The views of a scene show one set of named points, each view turned or mirrored, shifted and resized as a whole, with a little noise and some points left out.
In the rows, 128 means zero.

Scene 1
View 1
(38): [138 153 119 109 126 102 111 137  95 136 119 139 128 112 110  87 133 110
 123 124 144 110 126 152 146 138 135 201 149  91 120  95 145 139 116  89
 135 119 111 141  85 117 109  85 108 119  94 109 116 137 144 138 123]
(32): [140 144 118 121 134 105 119 126  88 144 119 152 114  99  99  80 145 106
 118 122 141 107 129 159 147 140 139 186 136  87 115  98 142 140 131  81
 138 109 116 138  77 120 100 114 103 132 105  98 135 133 150 146 140]
(153): [163 173 122 113 109 154 116 145 131 145 121 101 165 103 101 106 101 117
  97 134 123 111  99 163 121 112 120 177 177 137 120 101 153 114  84 146
 116 133  74 151 133 150  74  44 110 115  94  86 124 145 169  99 120]
(234): [186 173 143 144 120 186 143 139 149 137 130 113 174 100 101 101  89 119
  77 140 111 114  79 172 138 106 152 148 155 149 117  94 144 104  99 140
  93 126  79 138 141 178  69  44 106 106 122  84 150 140 162 129 122]
(96): [172 172 137 130 118 162 128 134 134 140 127 123 165 104 104  96 103 115
  86 139 120 108  97 167 136 110 137 167 160 132 115  95 144 112 100 135
 108 127  82 133 125 161  82  52 107 111 110  85 136 138 165 122 119]
(31): [176 166 131 133 133 154 141 156 151 145 123 135 151 110  98 109 110 134
  97 151 105 135  95 158 135 122 161 145 141 138 115  95 128 117 114 135
  92 122 101 137 135 163  90  79 105 119 133  89 144 146 143 126 137]
(170): [150 173 116 110 148 117 121 188 149 158 107 123 141 119  98 128 117 151
 121 161 111 152  96 141 119 131 157 156 127 136 114 101 116 132 116 136
  99 128 117 143 144 142 105 102 113 136 130  97 121 153 122 105 142]
(184): [164 156 112 139 167 128 141 170 131 174 106 155 116  98  82 136 145 143
 104 154  91 154 107 145 107 143 167 124 116 136 107  94  96 132 140 128
 103 101 121 132 137 157  84 159 103 156 145  80 161 156 133 120 187]
(144): [168 182 144 122 108 160 128 154 151 133 130 109 169 113 113  89  92 123
  96 143 126 114  88 163 149 103 148 175 157 132 123  98 147 115  90 141
  98 135  80 138 132 161  89  35 109 100 114  94 123 136 147 128 102]
(59): [134 167 101 102 154  94 117 194 137 171 101 132 118 119  97 136 132 155
 132 154 112 158 104 134 111 141 159 158 122 126 116 105 100 144 123 122
 104 123 127 141 133 125 111 125 111 145 130 106 110 156 115 100 150]
(55): [159 152 106 126 154 135 134 169 137 172 109 139 130  94  82 135 139 142
 106 149  90 141 105 148 100 136 155 133 130 152 109  97 111 124 129 142
 110 107 107 137 145 155  76 130 102 140 134  85 149 158 148  97 173]
(130): [127 153  87  94 152  88 109 175 118 176  99 130 115 108  90 138 149 140
 132 143 109 142 126 136  99 147 138 160 140 119 113 104 118 140 129 122
 126 118 115 140 126 119  96 136 107 151 114  95 121 159 136  88 166]
(68): [140 158 106 113 141  99 119 162 118 156 112 140 120 114  99 114 138 134
 125 141 123 141 114 145 117 140 144 167 133 118 116 103 126 138 128 115
 117 121 118 140 116 125 106 110 103 135 116  97 120 144 131 117 144]
(60): [128 147  72  88 141  80  94 147  83 175  95 120 111  96  81 128 162 119
 140 120 118 108 149 140  85 147 108 187 164 108 114  99 133 133 115 110
 157 114 103 142 115 102  81 132 103 156  79  83 119 160 171  70 174]
(53): [175 179 145 149 157 157 150 194 180 147 126 141 150 122 100 124 102 155
  97 175  96 171  69 151 139 120 197 128 106 154 115  92 102 121 122 144
  59 129 114 133 142 179 104 100 110 124 168  96 144 144 103 139 134]
(217): [149 166 113 109 132 125 120 163 129 157 115 126 140 111 104 117 126 127
 108 140 117 130 108 148 121 129 141 167 149 128 120  99 131 127 110 129
 111 127 103 140 133 139  90  86 108 132 112  97 126 144 144 109 139]
View 2
(38): [128 108 141 123 174 121 127 105 109 139 120 113 109 126 158 136 124 130
 123 119 118 132 119 124 114 123 125 110 124 134 127 153 114 131 136 118
 152 132 159 113 139 137 137 108 144 148 119 132 110 158 146 131 145]
(55): [130 136 131 120 130 109 116 121 118 119 128 129 123 118 122 155  98 134
 129 127 107 102 133 145 138 121 147 158 130 120 121 119 119 159 129 119
 131 162  83 120 123 109 133 108 112 149 116 135 144 113 126 122 138]
(60): [137 118 143 113 173 136 136  98  95 129 116 124  93 115 168 143  95 119
 112 117 143 124 113 132 119 126 147 142 116 130 166 123 143 144 129 133
 141 148 115 146 142 124 164  90 139 150 136 133 133 111 152 132 104]
(130): [128 123 124 118 151 110 129 112 110 124 125 109 104 120 130 153  95 116
 123 120 127 120 116 145 122 121 155 140 112 121 144 120 127 137 130 134
 139 149 112 129 140 121 146  98 131 152 128 131 142 122 148 128 122]
(234): [117 128 142 116 132 131  94 110 134 133 110 150 161 108 135 133 144 147
 129 124  70  92 151 121 130 134 132 152 145 131  91 168 106 157 128 108
 125 140 114  86 122 130 126 108 118 143 102 134 123 145 115 109 158]
(31): [131 132 135 122 133 112 110 114 126 128 126 131 132 118 127 154 116 135
 129 125  97 104 141 133 136 125 137 148 138 120 106 140 109 153 131 113
 131 149 101 105 123 118 127 112 115 145 107 132 131 128 122 120 150]
(59): [118 126 119 120 139  96 125 122 128 114 131  98 110 116 107 148 102 116
 134 113 120 111 119 155 127 124 162 135 109 108 127 113 118 130 129 138
 138 148 120 117 136 116 137  95 125 150 120 132 148 133 146 125 125]
(96): [120 122 148 114 146 136  99 104 126 135 108 141 145 109 145 130 142 144
 123 117  84  98 143 117 125 137 133 145 142 132 103 168 112 149 133 112
 132 137 127  98 130 136 134 102 127 144 109 135 112 147 127 117 152]
(68): [129 120 128 120 153 107 125 112 119 125 125 109 109 121 131 146 108 126
 123 120 118 120 120 140 122 124 146 130 119 121 130 128 114 132 131 123
 141 142 128 119 132 125 136 103 134 150 122 132 131 135 148 126 138]
(170): [116 127 124 118 135 105 114 112 129 118 126 107 127 110 108 141 116 124
 134 114 106 105 125 145 125 126 155 139 115 109 113 129 117 137 129 126
 132 143 115 107 136 122 136  98 120 147 113 131 142 139 139 115 140]
(184): [139 138 127 131 129  94 124 129 117 120 135 117 115 123 111 168  90 129
 134 130 117 107 133 148 141 111 141 143 131 119 118 114 111 154 136 119
 129 165  87 121 125 105 122 117 109 146 109 133 143 110 122 127 142]
(32): [142 117 146 129 171 113 130 115 103 142 126 112  99 131 163 144 111 129
 122 133 123 136 124 125 118 116 117 109 126 137 130 148 112 141 143 113
 158 136 149 119 133 136 131 118 140 147 112 132 106 146 140 138 147]
(217): [121 121 136 115 144 122 114 104 123 124 120 122 125 115 137 138 122 131
 127 118 103 110 129 131 123 131 146 144 123 125 119 144 116 139 130 122
 134 138 124 111 132 131 137  98 129 149 118 136 130 139 142 123 138]
(153): [111 116 148 104 147 153 105  95 124 133 104 146 149 105 152 122 143 143
 123 113  91  93 138 114 117 145 145 149 137 129 117 166 126 152 125 119
 132 137 127 103 131 139 149  94 131 147 120 132 117 144 134 111 138]
(53): [116 137 120 122 109  88 102 128 147 119 130 111 143 120  83 151 124 137
 144 124  81  96 143 151 140 128 150 137 130 104  80 136  95 142 131 119
 124 149 104  87 122 111 107 113 108 147  99 134 142 144 117 110 164]
View 3
(144): [138 125 130 111 124 137 124 128 152 143 155 134 141 108 139 132 138 123
 153 150 133 152 139 111 131  97 148 116 116 158 124 126 125 134 155  88
 155 146 122 114 134 148 173 163 145 111 143  99 115 141 161 120 128]
(170): [127 127 124 141 112 106 129 131 148 125 140 144 124 100 145 134 107 141
 120 128 132 145 125 141 124 130 146 124 138 127 124 128 132 135 138 120
 114 129 137 124 135 159 151 139 145 121 144 107 117 119 153 133 138]
(153): [139 128 127 110 119 137 134 145 136 128 161 133 138 101 141 123 139 118
 137 148 151 139 138 112 136  99 153 118 121 152 133 135 140 132 159  84
 159 147 118 105 124 155 156 157 145  94 126 102 128 120 153 123 133]
(68): [122 122 121 142 121 123 132 135 151 123 121 135 123  97 133 132 109 144
 116 112 124 139 123 150 118 116 153 126 135 121 131 141 141 130 129 120
 135 122 144 122 121 155 137 132 142 105 141 116 130 104 154 127 138]
(217): [131 123 123 130 119 125 137 138 147 126 139 133 123 101 138 125 116 135
 125 129 132 139 125 134 123 111 147 120 125 134 129 135 137 128 145 110
 139 131 133 118 124 153 148 141 142 101 137 109 128 110 152 121 135]
(234): [142 122 122 104 129 130 126 134 158 148 166 140 124 101 148 131 149 121
 151 155 132 135 122  96 117 112 142 117 104 157 124 137 126 137 156  90
 149 137 110 114 142 153 175 164 145 108 121 100 121 141 150 111 120]
(32): [126 110 120 147 142 155 141 140 163 132 106 112 121  96 120 125 122 148
 129  93 108 144 125 143 102  90 161 120 130 128 131 155 144 119 116 108
 176 113 136 121 112 146 135 128 143  91 145 128 140 103 158 106 129]
(55): [134 124 115 133 119 108 142 144 157 132 142 146  96  85 149 126 113 134
 110 132 137 118 106 133 109 142 143 123 118 109 135 146 146 132 132 121
 105 121 132 123 134 169 144 132 143 105 114 111 134 112 134 115 134]
(130): [126 126 117 148 111 114 144 143 141 107 124 133 114  98 134 123  99 143
 102 106 139 131 120 156 121 126 151 131 141 111 135 143 151 126 127 127
 117 117 149 119 117 158 117 125 139 101 137 121 132  91 148 134 144]
(31): [136 120 121 121 126 123 126 128 159 148 151 141 115  97 141 131 128 131
 135 139 123 141 119 119 112 119 145 122 112 138 126 133 128 137 139 109
 130 130 122 125 142 154 166 151 142 115 133 105 120 133 151 113 126]
(38): [122 117 124 140 135 147 136 136 150 127 113 114 140 107 120 126 122 145
 133 100 114 153 136 146 115  84 157 122 135 141 127 147 140 119 133 105
 176 123 137 115 110 138 139 134 139  92 150 123 136 103 163 121 129]
(60): [126 130 114 144 115 134 158 164 129  95 121 119 117  90 134 115 101 135
  97 106 151 123 131 163 128 106 160 122 146 113 145 150 169 116 135 108
 148 122 142 106  93 157 102 124 141  72 121 133 155  69 150 129 151]
(53): [135 122 119 134 123 101 117 113 168 154 148 154 109  96 150 143 117 141
 136 137 114 140 107 118 105 147 141 126 113 125 115 126 117 145 133 133
  96 127 131 133 161 159 179 144 141 143 147  96 101 145 148 120 118]
(184): [129 119 113 143 123 111 144 138 169 136 133 140  86  80 144 128 107 142
 108 122 122 119  94 138  97 145 144 128 118 103 130 150 141 133 119 135
  99 111 133 129 142 169 143 128 138 112 121 117 126 111 133 113 132]
View 4
(59): [105 116 100  99 136 150 139 152  94 121 105 122 124 141  78 128 145 149
 134 142 138 120 106 147 133 114 128 163 121 167  97 113 139 140 128 164
 149 121  78 131 134 116  96 123 163 148 138 101 140 155 107 124 123]
(217): [135 129 118 115 138 130 130 144 101 117 110 109 121 112  85 124 150 143
 138 111 124  99 123 126 126 104 121 156 120 137 119 142 129 117 121 160
 146 111 109 102 121 131  96 134 114 140 129 102 135 137 108 112 116]
(234): [156 160 156 112 161  89 117 139  79 120 135  91 134  90  72 120 150 143
 146  66 116  94 127  98 132  70 126 144 117 119 153 163 117 101 107 169
 131  99 112  78 120 150  86 150  95 117 142 122 111 122  90  89 120]
(96): [153 147 139 117 151 103 118 136  98 114 129  97 124  96  81 132 153 134
 140  82 112  89 131 109 132  83 126 152 115 116 142 157 121 105 114 162
 131  98 122  83 120 148  96 145  82 122 126 114 120 130 100  99 120]
(32): [146 119 116 121 120 141 154 135 134 152 102 115  96 127 124 138 140 114
 130 118 136 104 149 143 140 123 132 161 125 136 144 116 138 161 151 125
 158  90 119  87 125 157 129 126  84 128 110 108 162 137 121 131 123]
(130): [120 103 101 124 123 151 137 157 101 114 100 125 124 132 101 111 146 135
 132 148 136 100 110 135 132 119 118 163 121 161  97 126 125 141 138 153
 167 122 100 121 124 114 115 112 154 158 128  95 166 150 108 136 120]
(144): [151 156 131 103 153 108 116 136  98 113 126  96 122  88  61 143 155 137
 148  77 115  98 127 116 121  90 124 151 105 115 140 154 136  95 108 161
 114  97 115  89 120 146  74 149  78 132 130 122  99 119 106 102 121]
(170): [123 126 117 107 141 134 133 152  93 124 109 114 120 125  85 125 148 137
 136 127 131 105 115 135 137 103 127 161 120 155 113 128 131 140 127 163
 148 118  95 117 130 127 102 128 141 144 135 103 139 148 108 119 122]
(68): [127 119 111 115 133 144 138 153 108 130 104 115 115 131  98 129 145 135
 130 134 136 106 123 138 135 117 119 162 117 156 112 119 134 139 134 150
 150 109 100 116 124 131 106 124 128 143 126 101 147 142 113 123 122]
(60): [145  82  98 148 105 158 137 152 127  97  86 135 118 124 133 104 142 117
 125 156 124  74 118 127 136 135 103 157 117 152  96 133 108 136 143 153
 169 125 133 109 114 118 139  98 124 177 112  81 191 135 114 149 121]
(184): [105 118 145 114 143 116 145 154  76 145 115 115 138 145 100  92 147 151
 129 128 143 113 122 128 155  77 131 156 132 162 117 126 111 169 139 161
 185 118  79 112 131 131 117 133 185 129 153  98 163 166  88 105 121]

Which points are out of place in each view (at most two, in the order of its rows)? Write none if all are in place.
view 1 | none
view 2 | (31)
view 3 | none
view 4 | (170)

Scene 2
View 1
(167): [163 119 142 174 165  81 117 115 100  90 165  79 152 115 120 128  78 152
 117 174 104 103 103 143 113 130 110 168  93 129 125  73  86  94  96 135
  86 133 108 102 190 128 152 160 122 145 122 136 156  72 127 149 138]
(182): [150 146 147 139 147  82 174 108 113 117 156 163 146 125 136 121 108 115
 159 130 154 109 107 153 150 156 117 148  78 112 138 142  49 150  95 161
 129 152 140  92 144 132 124 112 143  95 140 138 140  99 185 127  65]
(62): [185 166 154 146 124 146 148 114 161 121 131 201 124 142 110  77 124 116
 152 167 132 157 130 159 124 157  83 114 102  89 137 120 109 109 146  85
 185 151 130 135  87 151  87  87 154 123 131 112 104  83 118 103  96]
(199): [159 123 142 166 158  90 136 116 114 100 156 111 154 118 125 118  88 138
 140 164 129 107 102 145 121 134 110 158  89 112 139  97  73  98 107 130
 104 148 117  99 175 122 141 136 130 136 120 126 147  78 136 137 114]
(57): [179 159 146 153 130 135 146 114 158 120 138 185 131 144 111  83 108 121
 172 159 147 148 129 155 131 158  89 119  91  87 137 126  80 111 133  98
 176 160 137 115 110 144  88  94 147 130 129 110 115  77 137 104  82]
(197): [170 128 131 169 131 134 150 127 164 114 122 160 125 144 109  94 105 128
 194 158 146 121 105 148 132 147 101 139  80  76 157 127  60  85 137 101
 172 183 123 109 141 124  99 100 130 158 126  92 132  62 132 108  86]
(124): [172 164 142 170 159 118  97  92 135 112 169 131 146 129  93  84  72 127
 142 189 109 154 136 155 108 163  92 117 104 112 112  81  87 119 107  78
 122 142 139 109 137 153 121 128 150 129 116 129 109  64 140 129 112]
(171): [178 138 177 130 149  92 163 113  90  95 153 151 142 106 145 125 137 131
  76 158 121 115 125 142 130 125 109 149 118 134 135 108 144 110 121 139
 119 109 106 135 121 148 141 133 152 112 136 153 144 104 105 133 139]
(143): [164 162 147 156 166  89 122  92 108 110 179 125 157 124 107 114  69 124
 139 169 120 136 126 157 116 162 101 129  99 125 114  97  69 148  83 123
 103 137 148 100 149 150 134 136 145 111 125 144 120  77 170 140  93]
(139): [175 126 165 140 129 118 181 139 127 103 125 173 125 124 136 111 145 135
 130 141 141 113 110 139 141 131 105 152  98 104 150 128 116  90 143 128
 159 145 104 129 115 134 112 106 143 132 143 122 146  97 110 119 113]
(15): [163 114 169 132 143  71 187 126  83  93 145 141 143 105 150 144 140 135
  98 131 136  92  99 133 146 123 115 173 101 129 145 121 109 105 116 163
 112 123  93 114 149 128 149 131 141 114 141 145 163 108 125 136 126]
(145): [162 138 171 126 139  79 183 117  88  99 160 162 148 112 151 135 139 123
  95 135 140 111 118 142 143 137 113 148 102 133 128 136 118 127 116 156
 125 114 110 123 120 143 137 120 154  97 146 155 143 110 133 127 113]
View 2
(62): [119 126 139 100 178 190  84 146 105 148 130 118 107  97 162 158  97  67
 120 135 156 142  91 118 196 152 112 131  63  87 154 103 106 143 122 117
 124 193 128 162 195 155 149 165  91  59 118 111 127 145 147 101 122]
(167): [ 73 146  92 152 169 133 167 135 110  94 138 143 142 141 193  85 121 171
 125  99  74 156 151 116  96 115  75 100 121 175  99 158  71 104  88 116
 105  54 116 127 128 145 134 129  93 147  93 105 130  88 136 146 164]
(57): [101 138 144 112 171 194  89 147  88 131 136 132 114 111 173 145 101  77
 119 151 152 150 100 109 178 152 115 133  79 109 155 101 100 131 128 121
 130 168 141 167 204 171 138 142 112  54 118 114 119 151 126 107 143]
(139): [125 150 127 135 144 193 106 131  94 130 114 135 130 117 141  97  95 119
 140 139 131 141 113  78 166 126  92  92  87 117 127 122 110 110 133 122
 107 171 145 129 153 123 152 160 107 107 121 110 146 156 135  92 100]
(182): [ 94 173 137  97 134 201 139 162 109 133 123 131 120 133 182 113 105 127
 140 118 121 150 110 106 172 134 141 111 138 150 114 111  77 111 136 144
 103 134 168 143 185 146 108 128 131 109 119 122 161 152  93 120 172]
(197): [ 88 128 130 150 179 188  79 117  51  97 149 152 128 146 174 118  97 117
 117 181 136 167 112  86 149 149  93 125  73 121 161 107 100 113 123 116
 137 158 136 152 196 172 143 126 114  43 118 120  97 153 120  97 134]
(15): [122 179 115 139 115 183 160 138 111 130 106 142 138 134 146  69 108 162
 158 108 104 134 135  72 146 110  95  80 128 169  82 146  92  99 129 140
  85 127 160 104 117 104 131 157 112 159 122 113 174 135 127 114 124]
(124): [ 72 121 111 101 191 150 136 157 122 121 145 117 114 107 215 157 123  89
 105 104 110 155 119 154 145 136 108 136  96 126 127 119  74 133  87 107
 123 103 109 172 179 178 128 140  87  91  89 104 113  96 141 143 175]
(145): [127 174 123 105 115 189 156 156 133 152 103 122 131 108 152  98 107 137
 147  92 120 134 122  92 181 120 125  91 128 148  86 132  91 108 138 133
  91 139 160 122 135 107 123 165 116 156 121 113 183 144 121 113 132]
(171): [132 156 104 111 137 172 160 150 141 153 105 119 124  97 148 102 105 134
 143  90 110 128 127 112 166 110  95  90 107 134  80 146  90 114 110 117
  89 127 137 122 111 104 139 179  94 157 111 104 173 117 153 116 112]
(143): [ 73 150 119  96 165 161 167 172 131 114 142 117 120 117 216 133 123 118
 122  92  99 150 121 140 143 127 136 126 140 161 113 111  61 129 107 130
 116  82 131 161 173 173 111 135 111 119 104 115 142 114 115 153 199]
View 3
(143): [153  71 100 171 145 134 118 148 145 135 148 138  81 110 137 190 104  90
  80 122  93 109 135  93 141 137 161 128 134  76 119 125 151 143 184  99
 164 102 153 190 139 139 120 118 113 148 122  72 198 101 133  85 105]
(15): [116  89 141 154 145 133 126  95 160 147 151 129 111 120 106 146 164  80
 113 113 113 104 147  89 155 176 139 117 177 113 166 145 110 156  57 117
 158  72 142 145 115 110 147 124 133 105 110  95 129 141 108 133 113]
(124): [154  91  84 163 140 136 113 143 134 122 144 117 104  99 126 174  92 115
  83 121  93 125 137 106 147 117 153 140 121  93  98 141 156 145 188 126
 135 128 134 153 126 149 118 119 109 180 127 110 193 119 154 106 121]
(182): [158  96 134 161 114 131 127 111 124 149 155 115 112 121 142 149 117  79
  97 100 112 107 141  78 143 144 141 145 162  71 124 112  98 145 144 109
 155  95 153 133 141  97 125 110 115 128 130  91 178 103 143 119 119]
(145): [124  91 119 169 134 131 123  93 147 154 151 135 118 117 114 132 139  73
 121  98 105 101 146  84 161 153 145 112 170  94 158 143  97 149  91 111
 149  88 168 119 130 114 140 117 123 123 108 107 137 141 115 132 107]
(167): [123  68 128 148 167 118 124 138 193 125 138 122  77 113 110 202 148 109
  76 146  93 114 140 109 141 171 159 134 132 120 153 146 194 157  91 117
 173  85 111 236 107 151 139 139 125 116 112  69 169 124 121  83 122]
(199): [141  84 137 141 144 134 126 128 170 128 143 106  91 114 124 176 142 109
  82 138 100 123 142 103 138 161 144 146 144 107 140 133 159 152 104 122
 168  86 106 209 115 127 130 130 116 119 120  78 174 114 138 101 123]
(57): [182 120 109 138  98 144 126 127 105 120 144  71 123  96 132 136 101 136
  88 111 104 145 146 114 137 117 128 161 136  92  82 123 123 144 162 149
 116 132 111 117 116 115 121 106  97 175 140 131 186 113 184 137 139]
(197): [185 127 141 115  95 138 135 127 126 112 140  46 119  98 133 142 115 142
  88 122 104 149 156 115 130 146 118 189 135 109  86 119 136 144 128 160
 125 117  74 152 106  99 126 111 101 163 145 107 191 109 196 133 156]
View 4
(143): [164 107 114 131 120 145 139 117 148 119 102 181 175 146 155 116 156 138
  88 122 105 148 147  94 131 131 143 146 141 119 100  94 141 129 106 173
 181 119 130  96 146 119 104 126 102  96 141 148  89 112 146 117 118]
(62): [169 115 107 135 112 137  86 138 127 154 113 123 147 156 145 144 159 111
 105  86 164  96 151 137 143 158 131  97 134 132 120 149  97 133 143 200
 112 166 128 160 150 127 160 114 174 120 122 119 144 131 118 122 130]
(171): [102 137 121  94 115 146 121 138 121 103  85 120 165 132 111 112 140 139
 126 144 129 115  98 103 128 157 156 119 138 144 126 104 116 119 139 131
 147 160 113 173 131  69 112 139 133 135 106 136 117 110 154  90 148]
(182): [140 123  99 130 127 139 139 139 148 127 108 190 162 146 159 117 146 124
 119 134 138 114 133 118 124 155 152 106 156 142 114  97 133 107 131 177
 171 144 112 118 143  96  81 137 147 113 144 131 103 119 156  85 135]
(197): [171 133  84 146 134 166 111 158 175 146 125 158 150 132 144 110 161 139
 127  92 147 113 165 138 117 117 102  62 171 155 107 120 110 114 163 176
 118 142 117 151 122 135 159 111 162 124 150 117 166 146 135 144 149]
(57): [177 118  94 142 120 139 104 144 148 159 119 154 146 150 156 138 158 119
 105  89 159 100 160 144 131 146 122  90 151 143 115 136 108 123 148 197
 121 155 123 138 151 137 141 116 169 117 132 114 141 133 124 122 139]
(15): [ 92 143 119  89 128 159 143 145 136  93  92 143 172 123 111  96 140 150
 143 158 115 118 100  92 116 148 159 110 159 154 124  83 129 104 145 120
 165 145 104 163 123  60  91 147 126 141 125 140 111 107 171  84 155]
(167): [135 131 126 114 124 184 151 128 169  87 100 140 183 117 117  79 144 179
 116 141  73 170 122  77 112  96 123 132 158 132 104  69 138 130 119 125
 172 104 127 133 112  99 135 132  73 116 132 153 123 125 150 143 137]
(124): [178 106 122 139 113 155 114 114 146 133 107 143 166 153 143 125 157 141
  82  95 111 145 153 101 134 118 123 145 138 112 105 112 124 148 106 182
 155 126 136 119 150 140 146 112 109  98 126 143 120 126 125 149 111]
(145): [106 135 119  95 118 140 131 138 125 103  89 146 165 138 129 113 144 129
 126 150 133 110 101 105 131 167 169 126 144 143 127  98 126 107 130 135
 160 159 105 153 145  62  84 150 137 137 122 141 104 105 164  74 142]
(139): [123 140 105 114 112 156 110 158 138 127 104 122 158 133 124 115 141 133
 134 121 149  98 121 125 125 150 137  86 153 160 126 118 107 111 162 150
 123 163 112 175 128  90 130 132 159 141 117 125 138 122 143 106 155]
(199): [138 132 111 121 128 171 142 138 174 102 108 158 172 125 129  88 148 162
 119 130 100 145 134  93 110 108 123 113 164 141 107  80 132 121 134 142
 162 117 118 135 119 105 126 129  98 117 144 143 119 127 149 133 141]
View 5
(197): [132 125 119 119 109 135 110 133 151 113 109  98 136 120 122 136 132 106
 121 132 129 139 127 110 145 143 177 141 163 121 106 132 137 146 137 119
 153 128 133 130 130 116 125  89 166 113 128 135 137 164 147 103 157]
(57): [123 117 136 120 103 137 109 132 143 107 115 108 143 124 114 139 139 117
 116 136 121 145 143  97 134 139 154 137 163 129 102 124 146 142 131 104
 146 119 144 139 137 119 133 106 149 110 135 138 124 151 147 111 164]
(145): [117 122 140 119 102 119 144 126 114 120 143 126 118 139 113 120 119 138
 136 124 129 141 113  96 114 125 132 140 126 129 133 119 134 129 149 128
 130 127 128 131 125 126 144 129 102 126 135 112 146 145 110 130 132]
(62): [115 122 134 122 109 154 110 131 143  94 102  99 150 116  98 152 140 118
 124 131 119 147 151 102 143 142 152 127 161 133 112 131 150 148 121  97
 159 115 146 140 145 121 132 106 151 100 130 128 114 151 148 113 158]
(167): [147 130 120 128 132  95 125 139 116 154 143 134 116 149 126 126  91 124
 112 130 154  98  96 108 123 127 163 149 127 150 118 134 119 130 121 139
 122 128 103 107 113 113 110 107 137 136 123 132 143 165 124 105 122]
(199): [138 127 122 119 114 104 125 134 127 145 134 126 118 142 128 122 103 121
 115 133 139 116 104 108 124 133 165 145 138 138 115 126 125 132 135 131
 129 132 115 118 115 115 123 103 142 133 128 133 143 163 127 108 132]
(143): [132 116 141 126 108  89 115 140 127 146 157 146 129 151 131 112 109 134
  97 147 132 125 124  92 114 132 143 140 153 147  99 119 132 124 124 117
 119 128 129 124 130 121 122 115 134 131 136 145 131 152 132 115 149]
(171): [118 125 136 119 119 125 143 126 111 127 133 127 128 142 101 136 109 138
 139 118 141 123 115  96 120 130 130 136 120 148 135 126 135 131 131 127
 133 121 123 127 128 123 135 130 107 124 131 113 135 146 111 128 123]
(139): [116 126 127 114 110 141 132 124 126 109 112 104 130 122 107 139 125 120
 141 121 129 139 122 106 133 134 152 136 135 127 133 128 138 142 144 125
 150 123 131 131 130 123 141 111 129 116 130 114 139 153 124 117 135]
(15): [124 130 124 116 109 114 147 126 110 133 135 121 113 139 121 121 109 131
 141 116 138 131 102 106 121 126 145 140 118 128 138 123 127 131 154 139
 129 129 116 124 118 122 142 122 113 131 131 109 155 154 103 121 122]
(182): [124 119 137 118  94 111 129 132 131 126 146 124 119 142 130 112 125 132
 119 137 120 147 118  97 115 129 142 141 148 123 108 116 138 132 155 123
 129 135 138 133 133 123 142 110 128 124 139 131 148 148 128 120 151]
(124): [134 119 141 134 123 110 108 141 131 135 138 133 146 143 111 139 110 126
  97 145 132 118 135  90 125 137 147 138 158 154 101 126 137 128 103 105
 130 114 130 123 136 119 112 117 145 119 128 148 114 153 146 111 148]

Which points are out of place in each view (at most two, in the order of its rows)? Write none if all are in place.
view 1 | (182)
view 2 | none
view 3 | (124)
view 4 | (171)
view 5 | (62)
